A landscape with many peaks, sampled at points; each row gives a point and its height.
A climber steps from a point to whichever of its 5 nearest points has the largest rise for the distance, and stops where none of them is higher. Distance is the straight distance between rows; heights are no part of it.
(121): [ 94 122  87 185 154 171 137 127 167 103 119]  h=51.2
(260): [156 169 166 151 128 122 122 182 138 162 172]  h=48.0
(197): [201 139 125  95  96  68 110  85  92 149 140]  h=45.4
(239): [120 186 145 121 147 119 131 172 140 185 118]  h=50.1
(150): [149 138 171 117 118 121 153 113  75  99 166]  h=49.2
(548): [121 165 133 160 157 155 137 159 147 154 132]  h=49.7
(315): [137 153 126 127  96 138  91 159 152 210  95]  h=36.0
(589): [ 94 131 129 172 126 152 172  76  73  75 134]  h=37.5
(446): [ 83 121 122 115 137 135 151  85  80 103  99]  h=69.5
(488): [118  91 136 104 131 124 100 147 132 120 128]  h=24.5
(168): [ 94 130 146 151 117 159 141  81  64 108 120]  h=46.0
(176): [ 82  96 100 130 128 174 125 136 167 131  78]  h=45.2
(505): [186 101 162  90 103  70 112 137 118 113 176]  h=47.2
(408): [181 109 118 126  91  96  70 144 148 180 136]  h=27.6
(323): [152 186 167 131 153  97 144 181 142 157 148]  h=53.0
(511): [ 84 122 111 139 152 127 185  78 113  65 119]  h=7.9
(507): [196 139 149  95  98  72 125 103  92 129 172]  h=46.5
(251): [113 125 153  99 138 124 143 105  89 104 130]  h=45.8
(127): [ 80  94  95 123 156 125 152  98 132  81  94]  h=29.2
(518): [124 130 135 134 120 150 106 162 141 168 115]  h=36.1
(7): [166 153 117  99  90 106 108  76  85 157 109]  h=46.6
(136): [114  87 120 114 124 146  96 145 149 140 101]  h=56.6
(429): [101 115 123 119 141 124 157 101 108  88 113]  h=63.1
(281): [135 184 146 153 167 133 163 163 150 135 154]  h=58.2
(190): [ 78 104  61 176 135 169 132 114 175 103 100]  h=47.1
(418): [163 119 148 137 117 113  82 173 136 156 146]  h=34.9
(627): [208 143 100 104  96  73 118  84 102 169  93]  h=43.7
(22): [ 95 176 113 159 162 162 156 129 155 151 103]  h=47.6
(32): [ 93 136 123 112  97 163 126  77  81 135  90]  h=42.6
(5): [114 184 114 167 166 143 163 134 169 105 167]  h=65.7
(268): [120 186 134 111 122 128 128 160 147 205  92]  h=45.1
(615): [ 72  88  99  99 134 139 145 117 141 120  77]  h=43.6
(363): [161  94 150 112 115 107  95 154 128 118 156]  h=45.9
(109): [139 190 121 107 110  97 117 157 156 219 103]  h=43.3
(164): [126 123 160 129 144 128 175  94  82  77 151]  h=46.3
(368): [106 139 122 172 128 149 190  70  90  47 157]  h=33.4
(35): [111  93 122 136 153 139 132 140 146  87 133]  h=7.5
(162): [104  96 133 108 144 125 128 128 128 102 124]  h=18.6
(366): [153  96 166 110 131 122 122 161 143  98 168]  h=47.9
(147): [148 138 147  90 117  98 117 105  83 121 141]  h=48.1
(272): [123 124 123 168 156 163 133 151 156 105 148]  h=37.4
(85): [153 111 121  81 104  92  96 115 126 147 117]  h=33.5
(199): [109 139 133 117 111 138 121  89  61 135 111]  h=46.8
(305): [167  99 167  95 119  95 123 152 120  99 176]  h=53.7
(142): [137  92 159 130 143 140 115 163 143 103 161]  h=36.2
(120): [111 169 132 143 140 146 119 162 142 178 106]  h=45.3
(377): [111 151  77 199 131 160 143 116 179  76 182]  h=60.5
(461): [163 114 107 116  90 125  73 151 149 184 115]  h=23.8
(206): [202  92 102 104 101  75  93 116 162 173 101]  h=34.7
(130): [108  96 105 144 155 127 167 100 147  43 156]  h=0.8
(182): [ 83 130  94 163 132 184 134 135 164 157  83]  h=43.9
(15): [155 124 163 158 127 145 115 181 140 133 170]  h=34.3
(303): [132  98 121 100 115 128  85 153 139 149 120]  h=27.2
(217): [ 86  84 116 111 148 131 136 116 127 102 100]  h=31.9

Where does a climber stop that starts at each point below?
(130): (446)
(162): (446)
(268): (5)
(627): (305)
(408): (305)
(260): (5)
(120): (5)
(206): (305)
(85): (305)
